Each row is a point on a tangle of strands that fork and nearly touch. The rows are in no order.
In the rows, 128 means zero.
Two points are linked if the straight distance between their rows is under 100. Some points are linked to none.
j_59: [170 178 217 131 125 118 168 133 159 160  85  94 147 188 133 119  93 103
 136 151 125 147  88 125]
j_976: [147  79 180 137 147 101 180 157  78 149 130 115 188 143 121 174 121 127
 111 187 120 155 136 135]
j_904: [111 180 159 121 129 136 165 171 119 159 107 130 134 154 158 130 111 106
 132 152 128 137 105 151]
j_674: [ 85 147  99 111 126 187  40 123 224 121 152 159 133 117 131 122  97 149
 138 118  80 141 108 162]
j_709: [ 76 139  77  99 124 184  58 121 235 140 166 161 150 105 134 142 101 169
 137 103 106 160 131 149]
j_180: [190 125 158 161 111 101 150 126  61  98 123 125 103 131 149 126 104 142
 106 141 141 126 130 143]
j_652: [ 43 121  95 102 134 158 110 150 157 127 121 151 127 123 160 141 123 135
 117 146 106 164 148 149]
j_283: [143 134 156 140 136 132  94 119 162 117  81 106  99 156 143  77  97 104
 131 141 120 126 114 149]
j_60: [161  65  68 135 118 124  77 103 101  88 124 133 128  83 108 118 120 112
 143 106 123 110 156 144]
j_474: [152 188 112 104  96 132 166  96 132 105 147 134 104 128  90 131 162 161
 131  55 190 122 123  82]
j_629: [129 107  96 134 146 115  74 153 109  91 132 144  74 106 124 116 114  85
 117 147 107 108 113 150]
j_106: [114 213 197 114 101 139 194 115 201 140 109  87 129 184 116 120 137 119
 122 107 144 133  91 106]
j_161: [140 137 105 116 127 145  84 153 104 109 138 153 114 132 134 132 114  83
 135 149  93 111  93 173]
j_261: [188 110 111 125 106 107 130  93  88 121 136 136 147 111  73 112 143 151
 131  87 162 126 131 108]
j_456: [107 155 113 123 129 140 128 109 142 148 106 123 105 124 143 100 137 149
 157  92 134 117 141 101]
j_222: [161 130 144 160 137  85 146 101 122 130 101 106  74 127 133  93 123 148
 147 114 138 101 147  66]
j_174: [ 96 116 167 115 151 116 159 122 139 152 101 123 175 185 104 137 130 124
 137 160 119 192 140 115]
j_907: [141 183 109 105  90 150 154 109  92 137 155 140 121 138 115 139 146 155
 137  85 172 117 128 111]
j_954: [ 99 148 114 104 129 193  85 112 186 125 136 141 174 156 149 133  98 102
 141 144  99 162 114 182]
j_463: [122 149 158 127 147 132 152 176 110 150  97 110 130 157 177 145  89  76
 128 173 104 129 107 160]
j_313: [118 131 117 118 121 162 134 115  97 119 125 130 136 139 147 123 121 125
 156 146 115 128 144 138]
j_863: [146 163  81  97  98 150 112 102  90 131 153 137 126 128 122 117 138 144
 160 100 147  99 118 141]
j_428: [ 63 123  92 114 156 152 107 159 134 112 132 169 120 113 157 150 126  95
 111 159  88 144 128 157]
j_270: [102 189 124  83 112 199  60 126 252 172 193 122 171 133 156 126 131 133
 147 116 104 105  91 195]
j_239: [108 110  69 151 125 138  88 102 170 104 103 113  89  77 164  80  94 141
 149  73 123 117 168 120]
j_603: [132 123  65 107  99 150  82 105  96 103 132 130 110 105 126 112 120 123
 136 103 115 105 134 160]
j_477: [ 70 123 104 116 161 163 104 157 144 105 133 160 160 139 147 174 105  62
 119 176  60 154 100 166]
j_379: [144 196 200 141 116 122 199 100 162 118 119  96  90 174 100 122 134 129
 127 100 138 136  97  75]
j_749: [131  98 161 126 123 119 181 124  74 114 126 124 150 137 125 154 150 154
 117 147 150 138 160  99]
j_746: [132 182 177  92  98 147  99 133 204 141 113 102 141 146 139  94 127  99
 121 120 137 108  71 189]
j_471: [207  83 140 187 109  60 161 109  82 100 123 101 111  97 103 138 134 158
 111 100 165 106 157  84]
j_553: [152 100 141 136 141 120 104 112 128 109  93 117 101 131 125  90 110 128
 130 140 142 136 136 127]
j_889: [114 138  90 140 138 124  43 143 179 130 125 125  63 114 160  90 120 100
 140 131  85  72 112 145]
j_40: [ 94  77  66 128 125 161  85  89 165  90 127 140 155  81 133 117 115 141
 139  89 129 147 173 131]
j_157: [134  66 161 133 171 111 143 150  83 134 116 119 171 152 137 159 110  94
 131 196  91 156 137 145]
j_932: [ 67  83 108 120 169 156 125 128 109 152 139 128 197 156 146 188 135 111
 141 185  92 164 162 135]
j_651: [ 96 101  77 110 127 129 118 143 115 132 137 152 123  93 120 124 147 130
 139 101 146 125 153 126]
j_418: [ 99  56 125 123 160 116 143 157  74 103 138 144 143 100 126 161 153 128
  99 181 118 137 163 154]
j_722: [147 167 103  95 121 131 139 116 163 132 145 133 113 106  81 101 160 151
 150  36 178 125 120  87]
j_548: [ 45 116  86 105 143 162  92 118 190 134 148 163 145 120 127 138 118 151
 133 126 109 172 152 134]
j_94: [148  59 114 167 134  90 124 152  42  98 150 112 116  73 129 162 140 120
  96 163 112  93 164 146]
j_908: [144  75 122 116 138 148 111 118  91 120 142 140 179 119  96 151 145 121
 133 156 125 131 134 142]
j_135: [197  84 141 176 136  70 101 135  74 127 151 145 113  96  92 130 126 139
 103 137 145 121 116 113]
j_935: [119 103 145 144 149 110 148 105 109 143 109 117 121 144 121 108 131 149
 154 143 125 131 154  69]
j_403: [159 148 181 140 142 122 126 139 151 162  86  98 109 170 135  94  96 110
 136 153 124 120  89 142]
j_326: [126 208 167 123 101 121 182 158 119 146 128 129 117 160 144 140 132 137
 109 125 160 122 101 125]
j_84: [116  94 140 127 180 123 119 167 107 139 112 126 160 147 146 161  90  51
 140 201  78 154 114 141]
j_544: [132 157 187 127 122 112 209 129 112 133 136 125 166 178 112 176 132 127
 115 144 163 173 126 110]
j_684: [125  92  95 148 142 120  93 107 151 104  99 129 101 107 143  94 105 123
 146 117 123 132 164 114]
j_33: [164 218 185 170 104 109 192 142 120 140 142 118 100 151 139 153 133 142
  97 114 146 125  88  99]
j_788: [ 91 144 162  95 150 123 143 136 156 149  96 146 151 175 123 123 122 129
 120 134 128 185 120 137]
j_412: [140 172 134 163 101  94 165 139  90 130 136 137  79 121 124 130 141 160
 119  84 164 122 118  84]
j_996: [110 161  99 114 107 132 106 127 173 140 108 116  83 106 139  90 135 143
 141  81 138 100 122 130]
j_816: [114 118 109 120 174 145 100 165 122 119 133 144 170 140 140 164 104  51
 130 185  73 145  86 149]
j_494: [130 130 128 116 112 159 174 102  80 116 126 118 168 149 134 139 135 141
 142 135 142 129 151 124]
j_775: [145  50  92 127 135 136  73 106  97  86 141 138 149  92 102 126 135  97
 133 144  94 116 145 139]
j_535: [107 151 114 137 118 127  72 143 183 154 117 117  65 113 169  73 140 120
 140 111 104  72 100 153]
j_30: [167 134 162 156 129  92 126 135  89 110 111 112  61 132 159 109  80 112
 112 158 139 106 124 146]
j_375: [167 219 209 165  93 115 207 111 146 119 132 103  94 160 120 153 131 139
 109 109 144 140  89  80]
j_3: [184  86 100 162 108  72 136 107  89 109 108  99  89  89 104 107 124 147
 126  82 156 110 166  95]
j_824: [193 108 106 141 121  92  85 116  94 134 125 151 111  97  83  94 127 132
 129 103 151 113 115 116]
j_875: [ 95 128 164 127 127 109 183 116 150  99  79 134 100 152 121 120 131 138
 119 114 154 157 155 106]
j_377: [168  33 121 150 129  99 133 147  70 117 137 108 133  82 106 146 167 147
  95 158 122  95 157 132]
j_134: [ 88 107  96 115 156 130 115 159  78 108 144 155 131 102 130 160 138  92
 102 171 104 124 124 144]
j_714: [175 148 183 165 130  90 202 148  85 118 150 159 144 141 132 187 134 164
  75 141 161 175 120 104]
j_631: [165 104 153 148 111  99 178 123  49 107 134 126 124 121 128 146 129 153
 107 136 143 121 139 108]
j_727: [ 97 202 146  83 109 176  99 139 222 194 164 115 161 159 142 115 163 131
 148 115 131  96  89 179]
j_162: [100 195  99  99  94 166 102 113 178 148 129 103 106 120 160  84 145 153
 158  81 128  79 112 144]
j_698: [ 82  86 140 111 161 135 147 107 131 152 120 114 204 173 126 158 130 127
 150 170 104 174 162 118]
j_766: [163 128  86 135 113  84 130 105 118 114  92 108  77 100 125  73 118 125
 139  51 151 104 153 110]
j_776: [ 89 174 164  94 124 147 137 154 196 167 106 147 143 165 136 127 116 103
 115 120 126 167  94 181]
j_14: [122 205 131  93  94 162 105 114 201 162 162  92 124 126 152  87 180 154
 143  78 136  54 107 157]
j_371: [165 108 137 128 129 119 135  94 108 134 137 144 154 139  72 114 151 150
 145 107 162 142 129  82]
j_676: [128 158 111 116 119 163 132 137  86 146 142 126 142 146 153 146 112  84
 151 168 106 109 108 165]
j_318: [109 114  96 136 159 133  45 145 159  97 133 153  76 112 138 103 106  72
 116 142  74  97  97 149]
j_518: [167 136 164 168 125 100 193 125  90 129 177 146 161 151 100 188 163 165
  83 136 171 170 129  71]
j_288: [113  73  95  98 123 169 110 105 126 112 138 150 177 117  96 128 148 144
 131 135 144 156 154 137]
j_198: [ 97 113  98 126 126 100 166 143 105 134 126 145 117 105 116 125 161 151
 125  92 162 130 166  89]
j_224: [149 129  85 128 118  89 139 113 134 129 117 136 107  92  90  96 129 137
 133  40 174 122 143  93]
j_841: [129 159 143 146 121  95 145 131 119 140 109 113  68 132 133  90 127 144
 134 105 152 104 125  98]
j_979: [126 190 187 107 122 140 176 112 185 155  92  88 150 195 138 127 117 109
 145 126 126 143  93 118]
j_140: [127  97 135 158 146  88 129 152  79 118 110 119  63 117 156 116  99 112
 119 172 122 114 155 127]
j_307: [171 118 158 146 138 107 163 116  98 135 152 150 153 129  75 145 154 171
 122 122 170 149 121  74]
j_705: [117 164 122  84 123 183  45 129 237 139 165 134 153 129 133 107 125 130
 155 117  94 107  75 178]
j_701: [150  81 118 154 144  94 103 154  49 109 142 122  83 101 149 145 121 105
 111 177 101  97 145 133]
j_254: [ 94 110  54 136 119 158  63 105 202 116 132 133 128  70 141 106  77 146
 142  81 102 131 153 126]
j_711: [ 87  51 119 124 168 151 139 146  90 118 143 129 174 116 134 163 159 110
 117 196  99 138 162 135]
j_76: [146  18 136 148 136 128 139 151  87 129 121 100 156 102 113 153 173 153
 116 196  94 106 159 130]
j_292: [150 134 112 162 118  79 169 134  75 135 137 144 103  87 104 145 155 158
 116  89 171 122 137  81]
j_887: [106 201 152  88 106 160 129 132 208 186 152 114 139 160 140 101 175 151
 148  97 140  82  94 135]
j_367: [ 80  65  68 115 126 169 103  98 160 124 135 145 183  91 110 145 143 164
 126 112 128 151 173 125]
j_246: [168 108 193 166 148  81 197 164  74 124 142 131 169 137 131 188 118 141
  69 171 148 166 137 125]

Follow the links from the first point to the second, and from the first to the third. Name the last point that the two ways share.
j_270; j_198; j_749 | j_996
j_418; j_222; j_714 | j_428
j_318; j_222; j_727 | j_996
j_180; j_935; j_651 | j_841
j_711; j_318; j_976 | j_428

A fork is a point with three links, a tip a point with one. Leave the first point through the second and follow the links. Name the first fork or tip that comes.
j_676; j_161 | j_996
j_631; j_180 | j_76
j_157; j_976 | j_135
j_40; j_254 | j_463
j_60; j_603 | j_471
j_824; j_261 | j_428
j_428; j_134 | j_776

A fork is a point with three links. Follow the links from the first point to the second and name the forks in between, in order.
j_651; j_535 | j_841 > j_996
j_174; j_246 | j_428
j_162; j_676 | j_996
j_816; j_222 | j_428 > j_996 > j_841
j_841; j_477 | j_996 > j_428
